A landscape with many peaks, sampled at points; each row gives a point and its height.
A climber steps from a point to whichever of its 2 nearest points has the largest rise for the distance, and stops where none of them is higher. Distance is the straight distance between rows; heights are no part of it.
pade: 5 -37 40 -4 -27 47 -7 30 -5 -13 -38 -50 -13 1 27 -9 6 33 9 -8 1 -7 -6 0 -8 41 -21 -10 20 -14 -38 -20 -8 31 -11 -1 -45 -8  h=156
Dufuz: -24 -27 14 -31 -17 47 -8 24 -21 -4 -17 -10 -29 37 8 -24 -13 19 21 -23 -11 -17 17 0 9 22 -7 -30 51 -19 18 -2 7 42 21 13 -31 -26  h=391
Fuma: -9 0 -23 -25 33 14 3 0 14 13 5 18 -16 -35 -38 15 -13 -14 -11 -13 -4 33 -10 10 -16 -42 35 -17 -16 35 35 31 -30 -12 1 19 15 -9  h=316
Paval: 1 7 -3 35 6 -8 -6 -35 -1 6 5 8 10 -19 10 5 16 -4 -23 26 35 -13 -23 -5 -22 -3 -12 0 -16 5 -19 -13 -39 -4 2 -7 11 0  h=252
Mufek: -13 19 -24 0 21 -41 -20 28 3 7 -5 -14 -30 29 16 -26 -18 -2 -24 -9 -6 41 -3 -10 50 -43 -27 14 -43 16 21 5 25 -66 9 -19 -10 10  h=318
devap: 27 -6 1 -2 5 13 39 -38 -2 21 -4 27 38 -33 -36 17 9 -16 7 -15 0 8 -3 -6 -19 11 25 -3 9 2 5 25 -10 18 -31 40 18 3  h=421
geb: -16 39 -34 -28 9 -16 -8 -1 21 -47 9 -6 -3 -14 -12 2 -11 -14 22 -8 -24 3 3 3 -22 -22 27 20 -30 6 23 5 14 14 -5 -28 -27 -5  h=262
Nemup: 44 -13 35 41 10 20 33 -26 1 22 27 8 29 -32 -17 17 5 -11 11 8 2 23 9 -2 27 32 -31 63 -5 13 -35 10 -26 3 18 37 30 16  h=188
kel: -2 8 -26 27 27 -20 26 -21 26 4 32 9 23 -32 -14 2 -10 -1 -16 -7 16 42 -4 -1 32 -64 8 30 -50 61 38 1 -13 -49 3 27 37 -13  h=397
tam: -17 53 -38 27 8 -46 -10 -17 43 -15 28 30 34 -6 6 29 8 -24 -4 21 28 -15 -10 -5 -6 -2 40 19 -3 12 46 4 -7 -49 10 -39 37 25  h=168
beb: 3 -50 6 -3 -5 36 1 22 22 0 -1 -21 -9 14 14 10 30 0 -21 5 30 -9 -8 12 -2 7 -10 -15 11 -1 4 -20 -3 4 -10 2 -18 5  h=118
gamas: -4 -3 1 7 5 -19 3 -23 32 17 -10 7 15 19 -7 16 19 -7 -8 17 27 -14 -1 -13 -15 31 45 -14 42 -13 18 1 3 0 -21 -21 22 -5  h=463
Rira: 41 -19 6 -7 7 5 31 -12 -4 23 9 10 28 -11 -13 6 5 -12 22 -36 -7 10 -6 -1 6 8 -11 31 -18 23 1 16 -10 13 -21 40 0 1  h=483
baga: -18 22 -46 -3 11 -32 -5 -15 21 15 30 57 7 -23 -10 3 3 -18 -16 -5 14 -1 -7 -10 -3 -45 36 -11 -17 17 58 26 -11 -46 21 -6 46 1  h=174
vamo: 11 12 -4 34 25 -11 -12 7 -30 15 -6 -2 -17 -27 17 15 -24 -15 -20 22 -20 25 -19 18 5 -30 -55 29 -58 29 -29 -14 -11 -5 19 -26 -19 27  h=438
pap: 38 24 0 26 13 -12 13 -47 -20 0 2 38 42 -8 -11 24 9 -21 1 11 -13 -24 0 -18 -21 25 10 -5 22 -17 -24 -5 16 23 -21 -5 33 41  h=299
Gud: -1 -28 55 -19 -50 43 -1 7 -8 -24 -42 -40 15 24 13 -9 7 46 9 -22 5 -29 -1 -1 -6 57 -9 -47 67 -30 -28 -29 15 46 -18 6 -34 -10  h=181
mebeb: -3 46 -23 -5 17 -11 3 -30 -6 6 -7 47 4 -5 -19 4 -14 -13 15 -15 -24 6 -8 -12 -24 -11 5 0 -21 7 4 38 -26 9 14 -1 7 11  h=311
Paf: 0 14 -16 7 19 -11 -1 45 -6 22 0 -20 -29 18 2 -19 -36 -2 -12 -7 -42 45 6 -1 45 -9 -31 40 -48 24 -6 14 19 -31 22 -1 -12 4  h=348
burin: 29 -9 37 24 -1 -25 16 -25 -12 1 9 9 31 31 10 -3 37 -13 12 22 29 -32 7 -24 8 38 -14 -16 47 -34 -7 -17 32 -12 -38 -21 13 50  h=241
vemad: 27 -2 0 14 23 -8 20 18 -18 30 26 -14 8 -36 -10 -10 -32 -8 -3 -10 -19 63 -3 19 61 -40 -35 63 -70 56 -6 16 8 -22 21 38 9 -4  h=167
zap: -8 -9 51 8 -25 30 -21 -9 -21 -46 -15 -16 5 4 -10 -1 8 35 15 9 -6 -32 19 -4 -38 46 8 -21 54 -35 -60 -40 41 63 -27 -12 -14 1  h=482
Mog: 42 -12 35 40 -3 12 9 29 -6 18 19 -48 9 -32 22 -2 -8 -8 17 0 -10 19 -4 19 32 25 -45 66 -38 20 -36 0 -4 12 7 44 -19 -3  h=163
mef: 44 6 39 10 -48 21 22 -6 -6 -4 -3 -20 14 -35 -5 2 12 16 24 -24 -22 -28 -2 14 -10 48 -17 39 -7 -29 -47 18 -5 38 -17 46 -4 1  h=515
Keb: -42 18 -47 -17 29 7 -24 2 -6 8 0 32 -32 -18 -19 26 -25 -9 -25 13 18 2 -15 11 -34 -53 37 -58 23 14 35 2 -6 -3 25 -20 21 5  h=273
muke: -12 19 -12 1 11 -6 -8 -38 -3 -1 -4 18 6 -2 -7 20 -1 -8 -13 15 9 -22 -6 -8 -44 13 41 -39 48 -19 -6 -13 13 33 -16 -15 18 8  h=389
Doso: -11 -6 -3 -17 13 37 -37 -10 -3 -14 -22 -8 -24 -32 -4 23 -19 2 -13 16 6 -4 -10 1 -63 3 10 -29 19 9 -30 -29 -16 35 -10 -10 -16 -6  h=158
Dulo: 37 -1 26 37 -30 18 22 -36 -7 6 6 9 35 2 -20 17 40 13 -7 -8 -2 -16 15 -15 -7 67 11 -27 41 -56 -40 -15 21 29 -35 26 34 14  h=446
mori: -44 16 -34 9 23 -66 -35 10 21 11 5 5 -8 25 17 4 -9 -7 -27 36 22 11 -14 -11 12 -28 14 -11 -10 11 36 -7 -7 -66 21 -56 17 2  h=251
mulug: 5 31 1 0 -8 -25 -7 20 -9 6 -1 -3 -11 11 10 -22 -13 -5 26 -8 -39 16 -4 3 22 13 -29 42 -48 -6 -16 36 11 -14 18 5 -25 -7  h=392
lafi: -26 -13 -32 -32 13 26 -21 19 3 -8 -1 2 -42 -5 -9 15 -20 -5 -21 6 7 -5 -2 19 -20 -54 20 -48 2 10 20 -15 5 2 25 -6 -6 -6  h=227
geraz: -36 -22 -42 -52 4 -40 3 13 31 -19 7 -14 7 35 13 0 -12 -4 5 -8 11 -6 10 9 -12 -17 36 -15 25 -18 75 -2 8 3 2 -35 -11 -39  h=145
Gise: 33 -23 38 12 -2 36 -7 5 -30 1 -5 -2 9 8 8 -1 -5 2 5 4 -18 -5 8 7 0 55 -53 6 28 7 -49 -25 26 52 -2 14 -27 26  h=161
vumod: 1 6 -25 10 28 -40 18 -7 18 -13 38 23 42 -2 6 7 3 -16 -2 3 19 11 -12 -10 21 -37 -3 40 -41 45 41 0 11 -47 -31 -3 22 11  h=475
sife: -10 -18 -3 -17 -10 0 -10 5 -26 3 -6 11 -26 21 31 -28 5 12 -10 0 11 -30 -15 4 13 -24 -39 -32 -11 -12 -9 -1 5 2 27 -1 -18 0  h=346
Bogi: -33 3 1 -29 -34 -34 1 1 1 -37 2 -19 15 51 27 -15 13 23 24 -2 14 -65 6 -3 0 0 8 -34 45 -42 43 -7 20 7 2 -34 -17 -32  h=83
nufe: -7 -29 3 -18 -14 3 15 34 36 6 13 -50 -1 18 2 -15 27 20 2 -22 16 11 1 20 24 -5 11 13 -17 10 39 9 -14 -28 2 27 -7 -38  h=40
vozul: -33 8 -5 -16 3 8 -20 -24 -38 -19 -20 38 -12 26 -2 -14 -17 -3 12 12 -19 -44 -1 -13 5 -13 -17 -35 35 -16 -3 -5 0 33 25 -6 -12 -9  h=529
Geg: 39 5 14 59 -3 -16 11 -16 -12 15 42 23 13 -30 17 22 9 -15 -6 21 14 3 3 -8 37 -20 -50 61 -33 19 -11 -11 -12 -36 18 9 41 29  h=443
bog: -9 -8 -5 5 33 -14 19 15 -29 23 11 -15 -6 -44 -22 -19 -42 2 -20 -25 -16 92 -9 25 56 -62 -22 23 -72 70 9 18 -1 -51 7 37 1 -18  h=190
kulaz: 29 -31 38 -21 -17 49 -11 7 -18 0 -38 -1 -2 -8 -19 -6 -6 5 22 -18 -35 7 6 6 -16 47 -22 -15 54 -6 -38 -11 28 67 -20 14 -37 1  h=180
nuve: 14 16 -10 29 18 -6 -2 -18 -7 23 22 49 0 0 -3 14 2 -22 -24 8 8 -6 -2 -12 4 -39 -18 -2 -19 25 14 4 -6 -36 28 -7 32 34  h=253
kebu: -29 35 -19 -18 14 1 -24 -1 18 -47 -4 -15 -6 16 -7 9 -17 -7 17 7 -14 -26 17 -2 -36 5 32 5 13 -8 11 -7 26 41 1 -44 -26 -1  h=229
Lalo: 3 37 -17 1 11 -3 11 -37 -19 -5 6 49 20 17 -3 12 -6 -21 8 -3 -3 -43 -2 -11 -18 -2 23 -23 26 -15 6 4 26 26 2 -7 16 18  h=337
bib: 2 -51 13 6 8 61 -15 24 -7 15 -7 -20 -37 -4 8 3 -3 4 -21 14 14 10 0 -3 7 1 -31 -23 8 12 -28 -31 -6 -3 19 6 -12 9  h=116
tedub: 14 40 -33 11 11 -1 37 -40 16 -29 20 34 39 -18 -15 38 14 -18 11 7 -5 -17 11 -16 -21 16 64 29 1 -6 8 1 28 2 -31 4 32 25  h=215
zeli: -3 -27 30 -27 -29 50 -5 -8 -6 -10 -41 -27 -7 5 -12 -7 -2 21 17 -22 -6 -3 14 -14 -21 45 13 -34 79 -30 -19 -16 18 69 -21 -5 -19 -32  h=209
Sagif: 23 -24 7 16 13 6 14 29 -9 12 3 -54 -13 -31 15 -6 -16 4 -5 0 -10 52 2 17 41 -15 -27 62 -71 38 -27 -11 -4 -21 5 27 -9 -8  h=149
dofa: -25 32 -30 29 12 -27 -27 -20 29 -12 14 47 11 15 7 10 5 -18 -10 39 20 -32 -6 -12 -5 -1 22 -4 24 -8 25 -14 -5 -33 15 -49 47 27  h=147
vok: -1 -22 -17 19 11 -11 10 9 8 29 13 2 -21 -28 -6 -4 -3 -2 -44 -10 20 39 -5 8 28 -52 -1 3 -58 43 14 -8 -24 -52 16 17 33 -10  h=334
mobid: 42 -10 15 0 -3 14 7 6 -13 8 -10 23 10 4 -17 4 -9 -27 20 -11 -38 -8 3 8 -5 36 -34 19 16 5 -36 8 21 48 7 22 -15 25  h=146
Dasu: -25 9 -9 5 -17 -41 -8 -20 32 0 10 6 3 12 11 -8 25 10 0 10 35 -22 -14 -5 -7 -1 29 -9 -6 -24 22 13 -31 -34 17 -4 33 -28  h=335
zet: -12 2 -26 -45 9 -11 11 31 5 -3 12 -11 -15 -2 -9 -20 -13 -9 2 -29 -21 35 -9 17 7 -42 0 19 -49 24 19 27 -5 -17 -8 8 -28 -26  h=358
pumi: -11 36 -19 9 15 -59 1 -1 -8 30 8 38 0 16 -13 -17 -20 -15 1 -20 -36 43 -13 -13 29 -28 -34 23 -42 45 23 33 7 -45 13 -11 12 18  h=248
pozor: 29 -24 27 -3 -12 42 15 15 -7 27 -16 -28 -26 -23 1 -7 -7 8 11 -15 -16 27 -4 15 3 11 -22 20 -23 3 -24 19 -30 16 10 38 -26 -21  h=405
tuv: 30 6 11 37 14 -6 3 10 -13 11 26 -2 7 -6 12 9 -13 -17 0 15 -5 14 5 4 27 -11 -50 46 -34 37 -22 -5 -3 -13 13 1 4 29  h=489
vos: -6 41 -27 20 26 -22 5 -10 36 -33 34 24 23 -14 -6 37 2 -17 2 29 4 -10 0 -1 -18 -6 48 27 -3 32 37 -6 15 -18 -20 -16 20 21  h=189
ziku: -16 38 -37 1 0 -20 9 -38 11 4 13 58 15 -12 -20 17 9 -9 -12 5 15 -16 -11 -19 -26 -13 37 -17 6 -24 27 24 -16 -20 13 -9 49 0  h=148
nutu: -42 20 -21 -11 20 -23 -11 16 -7 19 12 -7 -38 -34 -34 -19 -24 12 -28 -9 -7 78 -4 9 30 -59 28 -10 -61 24 12 25 -19 -58 22 5 21 -25  h=242
pati: 35 -3 32 35 -18 -3 9 -3 1 10 1 -14 13 13 12 -11 28 -2 11 7 -2 -21 10 3 17 47 -27 38 0 -15 -20 10 -5 -4 3 6 -6 19  h=486
gofiv: -25 -24 -11 -37 -2 -14 12 11 13 28 -12 -12 -10 32 -12 -11 2 0 2 -26 8 16 20 -10 -3 -5 22 -27 32 -3 47 41 -23 0 2 -3 -11 -38  h=310
Kom: -19 -31 -7 -14 13 7 -15 23 7 1 -1 -9 -14 51 25 0 4 -4 -11 12 16 -19 1 0 9 -8 -21 -28 30 6 29 -24 9 -18 -1 -30 -24 10  h=150
mar: 4 2 16 19 11 -24 -16 -10 2 -2 10 18 12 36 17 -11 21 -13 21 48 33 -43 6 -22 7 18 -14 -10 38 -15 13 -11 10 -45 -6 -38 25 34  h=210
Teze: -7 -7 10 36 10 -19 -13 33 20 -7 19 -26 -20 20 18 3 18 -5 -15 29 20 11 10 5 42 -17 -12 36 -29 11 3 -19 8 -58 5 -21 11 20  h=153
rop: -5 41 -16 35 34 0 -27 -4 -38 3 -12 28 -14 -17 1 16 -45 -9 -22 16 -26 1 -18 3 -13 -28 -39 -1 -26 13 -33 -13 -17 -9 31 -22 -1 40  h=393
zili: -21 50 -4 5 -4 -27 -19 -11 -6 -32 9 21 5 29 14 -17 -4 -11 29 7 -21 -33 2 -2 5 12 -5 12 -2 -24 10 15 25 1 29 -24 -11 14  h=388
siza: 46 16 19 10 -40 13 32 -38 -18 -2 -9 21 31 -33 -12 16 16 11 21 -28 -10 -22 4 -2 -19 27 6 -6 -2 -48 -42 9 -6 37 -18 52 6 7  h=579
sabap: 22 -11 23 -10 -8 0 15 -9 -3 -31 0 3 24 17 5 6 32 -12 9 -14 5 -38 -2 5 -26 12 3 -13 14 -15 6 -10 27 28 -27 -3 -13 14  h=297
les: 16 -6 7 13 2 40 -8 -14 -3 7 5 7 1 -28 -21 25 3 -6 -8 10 -3 -6 0 2 -39 24 -7 -15 20 -7 -36 -19 -11 33 -7 14 1 20  h=184
Fav: 37 -3 20 21 2 -14 10 -30 -25 -3 -15 20 44 22 -8 -5 20 -9 15 12 -13 -17 4 -13 -8 45 -19 1 38 -30 -36 -4 29 35 -34 -8 7 38  h=271
ratap: 12 19 11 21 -7 -4 -11 15 -4 -10 9 5 -13 35 7 -20 -2 -20 23 3 -23 -26 12 1 27 18 -30 42 -12 0 -5 19 15 -8 25 -14 -17 18  h=434
Zaf: -6 -49 17 -7 -10 58 -12 42 -9 0 -40 -33 -49 -4 37 -10 -11 24 -7 10 -9 16 12 -3 5 17 -19 -5 7 1 -47 -21 -8 11 14 1 -46 -16  h=137
Kubaf: 46 -22 39 47 -5 8 28 -4 4 22 26 -23 25 -30 11 -10 8 0 15 8 13 15 8 -1 56 22 -41 72 -29 31 -7 4 -18 -20 6 43 10 -6  h=175
Gefit: -38 -8 -46 -31 15 3 -13 16 26 -16 0 6 -19 20 -4 24 -17 -16 -7 4 3 -3 4 10 -27 -26 25 -31 38 5 44 -15 19 23 10 -44 -10 -11  h=186
rusot: -18 -48 -4 -24 14 0 2 36 -4 46 -28 -29 -28 30 20 -24 -8 10 -13 -14 1 46 6 -9 32 2 -16 2 -16 14 8 17 -31 -30 2 1 -29 -23  h=220
Nefav: -46 8 -25 -31 -7 -42 -16 34 12 5 5 -31 -34 41 19 -32 -12 18 -25 -9 8 39 0 3 50 -41 8 -6 -40 1 29 -5 21 -51 10 -26 -11 -24  h=386
deda: -4 -23 6 22 2 0 -19 48 -1 9 -10 -50 -42 38 33 -21 -4 12 -8 19 5 18 16 -6 42 1 -24 24 -31 4 -16 -14 12 -45 8 -15 -25 -4  h=130
Zulo: -39 17 -30 -18 -14 -42 -21 6 32 -1 13 10 -37 5 10 -5 -5 5 -15 5 21 -9 -16 -3 -4 -34 32 -27 -15 -13 28 18 -21 -32 33 -18 16 -25  h=395
lunad: 13 -47 4 -42 -15 47 20 56 30 2 -3 -65 -8 5 7 -13 24 15 1 -14 10 23 9 16 -1 16 16 3 5 2 26 -11 -27 0 -20 19 -30 -38  h=62
Vibed: -26 21 17 -9 0 20 -21 -43 -51 -23 -22 34 2 7 0 -16 -18 9 19 17 -28 -40 -5 -8 -28 25 2 -29 51 -26 -42 -19 12 62 13 -2 4 5  h=650
nalel: -16 4 -5 33 12 16 -27 15 8 -21 21 4 -31 1 14 8 2 -8 -20 38 15 -6 8 12 5 -12 -17 9 -8 10 -15 -27 12 -27 19 -33 0 29  h=177
ran: 29 11 18 22 -3 6 46 -37 20 -16 15 15 56 -14 -18 28 20 -7 17 0 11 -16 11 -11 0 29 44 32 4 -14 -6 -6 27 18 -47 19 28 19  h=237
Mul: -33 -21 -24 -58 -25 -12 -2 19 3 -27 -10 -27 -1 34 16 -7 -12 8 17 -19 6 -27 7 9 -8 -22 23 -28 26 -38 52 -1 2 36 -10 -33 -31 -42  h=114
mudo: 11 16 42 21 -18 17 -8 -17 -2 -47 4 -13 10 -23 -3 10 32 18 10 13 -3 -29 16 4 -36 52 12 20 27 -30 -50 -11 18 39 -21 -4 4 12  h=428
Zumi: 23 -6 25 -10 -40 22 14 3 -9 7 -14 -13 -9 -18 -2 -12 5 19 18 -27 -8 -32 -3 9 -5 28 -18 -1 -8 -24 -20 29 -3 14 9 41 -15 -16  h=461
vurog: 1 6 30 -4 -23 12 10 -30 -47 -6 -25 20 19 20 -8 -18 4 10 26 -5 -26 -35 1 -1 5 27 -7 -39 59 -38 -32 -6 35 60 7 17 -10 -1  h=545
Zez: 4 -39 13 -36 -28 18 2 66 19 -10 -19 -82 -2 42 33 -20 11 34 5 -24 -5 -10 14 17 9 10 0 1 10 -14 29 -1 -8 6 -9 -5 -41 -40  h=84
mena: 23 3 -17 -1 11 -12 34 4 17 -19 26 14 32 1 2 1 16 -18 25 -16 0 -2 2 -2 16 -8 1 30 -29 29 33 14 14 -10 -25 22 -3 12  h=569
pif: -14 22 -8 20 15 17 -17 -4 6 -46 24 6 -15 5 11 16 -5 -9 -1 24 -11 -24 3 5 -30 0 13 0 6 1 -18 -21 22 20 1 -32 -8 16  h=202
nonep: 7 -13 6 -18 -18 14 -11 -11 -25 12 -6 27 -13 -8 2 -11 7 0 3 -17 -9 -19 -12 -4 -11 -6 -23 -19 -6 -12 -14 19 -12 24 21 31 -9 3  h=404
susub: 42 -12 24 -3 -19 10 31 -7 13 -21 -4 -14 52 1 -14 10 37 3 10 -21 -7 -16 -1 3 -21 32 26 13 16 -22 -1 0 26 35 -50 30 -2 7  h=264
gafi: -17 12 15 -6 -9 47 -29 -23 -33 -34 -16 5 -5 -19 -12 -1 -18 24 23 21 -29 -27 3 1 -42 38 -12 -15 40 -23 -80 -33 22 61 -1 -6 -11 0  h=556
tafad: -18 31 -17 5 24 -45 13 0 -24 32 10 37 4 -33 -24 -9 -36 -3 -15 -21 -31 81 -8 7 34 -58 -25 25 -67 62 21 34 -8 -47 19 13 25 3  h=219
gal: -32 25 -36 1 24 -8 -20 -15 2 5 -1 36 4 -3 9 32 -10 -17 -35 23 27 -34 -21 9 -46 -27 43 -55 37 3 8 -18 -9 14 4 -29 23 15  h=328
Durar: -33 -31 -10 -12 8 -17 -1 17 11 40 -12 -10 -12 22 5 -17 -1 2 -18 1 16 42 -7 -9 -3 -10 3 -21 -1 13 31 30 -42 -23 11 1 -6 -37  h=260
lop: 0 14 42 29 -20 -13 -1 -9 9 -37 0 -26 41 3 9 16 42 10 3 22 31 -44 12 15 -35 48 29 -9 36 -37 -25 -23 32 11 -52 -13 7 25  h=384
kava: -2 -8 1 -5 14 20 -6 25 -11 23 -12 -17 -38 -31 -6 0 -18 -2 -18 -6 -10 38 -9 16 -7 -28 -12 2 -38 20 -18 8 -30 -11 10 13 -14 -10  h=353
bez: -55 12 -46 -22 14 -68 -10 27 29 7 2 -13 -18 16 0 3 -22 2 -33 6 12 57 -8 3 29 -47 19 -14 -22 29 40 -14 5 -62 2 -40 8 -14  h=308
Gufun: 10 -24 6 -4 -19 17 -11 74 1 -4 -11 -71 -15 27 39 -31 7 21 3 -20 -9 10 9 8 45 20 -23 29 -17 -5 9 2 1 -21 -12 8 -30 -15  h=107
bafep: 35 10 -5 35 16 8 14 -42 -17 23 21 52 13 -42 -9 24 -2 -19 -11 4 4 -5 6 -10 1 -18 -26 7 -14 7 -11 4 -22 -1 11 19 57 28  h=225
tabuv: -3 -10 -7 -28 -9 -13 21 3 39 9 -15 -28 13 16 -12 -4 10 -3 9 -20 10 2 15 1 -22 21 50 -7 32 -17 48 18 -7 25 -14 3 -1 -44  h=374
rese: 20 -1 40 1 -30 -16 9 -3 -14 -37 -16 -21 42 31 21 -7 31 18 24 -9 6 -53 24 2 -10 44 9 -19 38 -33 -3 -13 47 33 -47 -10 -9 21  h=339
pom: -5 -21 -1 -30 -2 42 -9 5 23 -10 -10 -22 -14 -45 -16 14 8 12 -1 3 11 8 0 6 -49 -4 35 -8 16 -7 -19 -12 -19 31 -25 10 -18 -24  h=135
dag: 1 -1 23 -26 -28 17 5 -2 -15 -5 -21 10 5 46 5 -21 0 10 34 -24 -18 -41 10 -5 15 34 -6 -26 56 -38 10 13 30 41 13 12 -22 -5  h=464
gopag: 38 -25 39 15 -36 30 24 -12 14 6 13 -7 15 -14 -3 6 37 19 -1 -21 21 -23 4 3 -5 47 -11 -40 35 -38 -25 -22 18 15 -16 38 -2 6  h=387
dolem: 13 1 -1 7 20 33 11 -13 2 13 18 6 -18 -54 -29 21 -20 -2 0 -1 -2 33 -9 10 -8 -32 12 12 -29 34 -9 7 -36 -5 -3 30 5 -8  h=309
vona: -19 9 -29 7 10 -57 -15 -7 30 25 13 30 12 -2 4 7 13 -6 -34 13 30 9 -16 -10 19 -43 6 -9 -29 22 49 -12 -6 -78 5 -21 44 6  h=211
bok: 52 10 19 23 -39 26 36 -35 -8 8 -12 15 50 -39 -39 23 26 11 5 -7 -19 2 10 -10 -20 42 29 -1 24 -41 -60 -12 26 42 -48 42 26 12  h=508
Zegi: -12 57 -24 8 31 -5 -34 -28 -32 -11 -17 30 -15 -3 -12 2 -34 -17 15 18 -35 -3 -14 -8 -28 2 -10 0 2 -3 -24 10 -29 17 25 -35 -1 13  h=349
folo: 23 -10 -11 -33 -6 6 19 9 0 4 10 -4 7 -28 -9 -12 -2 6 25 -32 -8 22 -10 11 1 -21 1 32 -46 21 18 38 -23 9 -15 43 -8 -25  h=420
Mape: -27 17 -22 -43 14 5 -8 17 -9 7 7 -13 -38 -45 -50 -20 -29 7 8 -9 -22 73 4 19 7 -50 32 -1 -49 30 13 42 -32 -26 3 23 3 -30  h=208
Gipe: 0 -25 21 -12 -20 13 -5 -12 13 4 -34 -24 9 -1 -13 12 12 15 -6 -6 13 -2 7 -4 -37 44 44 -36 56 -30 -12 -21 1 53 -38 -15 -20 -25  h=240
Kif: -15 -55 -4 -25 12 -4 -9 43 -12 20 -23 -28 -25 53 34 -14 -16 4 -18 6 3 13 6 -14 24 -10 -23 -27 7 16 10 -5 -3 -16 -4 -22 -34 -8  h=185
Panov: -41 -31 14 -33 -14 34 -18 18 1 -27 -30 -32 -26 30 20 0 -18 24 8 8 0 -17 27 -1 -17 13 16 -27 48 -19 -8 -31 8 39 5 -23 -39 -32  h=329
ror: -44 1 -20 -16 -27 -28 -15 24 22 -4 -4 -18 -27 27 27 -15 1 20 -17 -10 15 1 0 1 21 -19 7 -7 -27 -17 32 10 -15 -37 20 -13 -15 -41  h=480
Neb: 10 -16 2 2 -4 -28 -14 -4 -3 19 2 33 -10 12 22 -12 19 -2 -18 2 22 -28 -7 -10 17 -32 -29 -11 -22 -4 13 -7 -7 -38 26 -6 16 10  h=293
Zazab: 4 17 -20 -10 31 9 18 -36 5 20 0 39 17 -48 -37 28 -10 -18 -11 -4 11 24 -17 -3 -31 -14 53 -19 13 23 26 29 -28 19 -18 28 34 -8  h=367
furi: 21 -12 21 32 14 -9 12 -15 20 16 -7 -9 21 14 -11 4 22 -5 5 12 24 -5 1 -8 8 33 -1 16 24 1 3 -5 -17 -11 -13 -5 17 17  h=558
denuk: -19 -40 17 -21 -20 24 -11 20 26 -34 -26 -45 8 38 8 12 1 23 -1 6 13 -20 15 -2 -31 48 31 -29 73 -26 -9 -35 3 33 -28 -30 -28 -12  h=281
sus: -6 22 -24 -58 -3 9 -14 31 -5 -18 1 -20 -33 -12 -15 -21 -20 -2 28 -19 -26 10 -1 7 -11 -35 4 2 -43 4 13 13 7 12 19 -2 -29 -19  h=306
pavod: 40 1 15 34 -5 31 16 -24 -2 16 19 18 6 -50 -19 23 13 -5 -7 15 0 3 0 7 -6 20 -28 21 3 -1 -31 -2 -21 17 18 25 20 29  h=204
Didif: 8 45 -26 6 17 -42 8 -14 -26 16 5 54 14 10 -2 -18 -15 -29 18 -13 -37 -6 -15 -16 5 -15 -31 14 -29 6 10 41 -3 -24 27 -6 9 29  h=279
zizan: -22 11 8 12 10 -25 -21 -36 -27 -14 -13 23 18 52 29 -21 9 4 5 38 13 -45 0 -25 4 17 -26 -20 45 -22 -11 -21 -2 -3 3 -41 10 21  h=182
gik: -14 0 -2 -10 -3 -18 -5 23 -16 32 -1 -14 -51 -35 -14 -26 -18 10 -38 -10 13 77 -8 4 55 -62 0 0 -68 15 -10 -3 -9 -60 27 22 31 -24  h=280
suk: -11 2 5 6 -21 -10 1 -9 14 3 8 -5 -15 -20 9 -12 24 15 1 -3 28 -10 -19 6 -6 -16 -2 -6 -33 -8 -7 18 -40 -25 9 19 10 -21  h=289

Call two points neighbours if one is among the 2 nearest of the other. Go from one point of each pair to the other, from neighbour to neighbour, staying as high as possible. Name the lowest point that can't be avoided.
ror, ratap | Mufek
Rira, siza | dolem
Vibed, tuv | bafep

For each start below, name the point where the climber stops.
bib | Vibed
bafep | siza
Sagif | tuv
Kom | furi
kulaz | Vibed
vos | Vibed
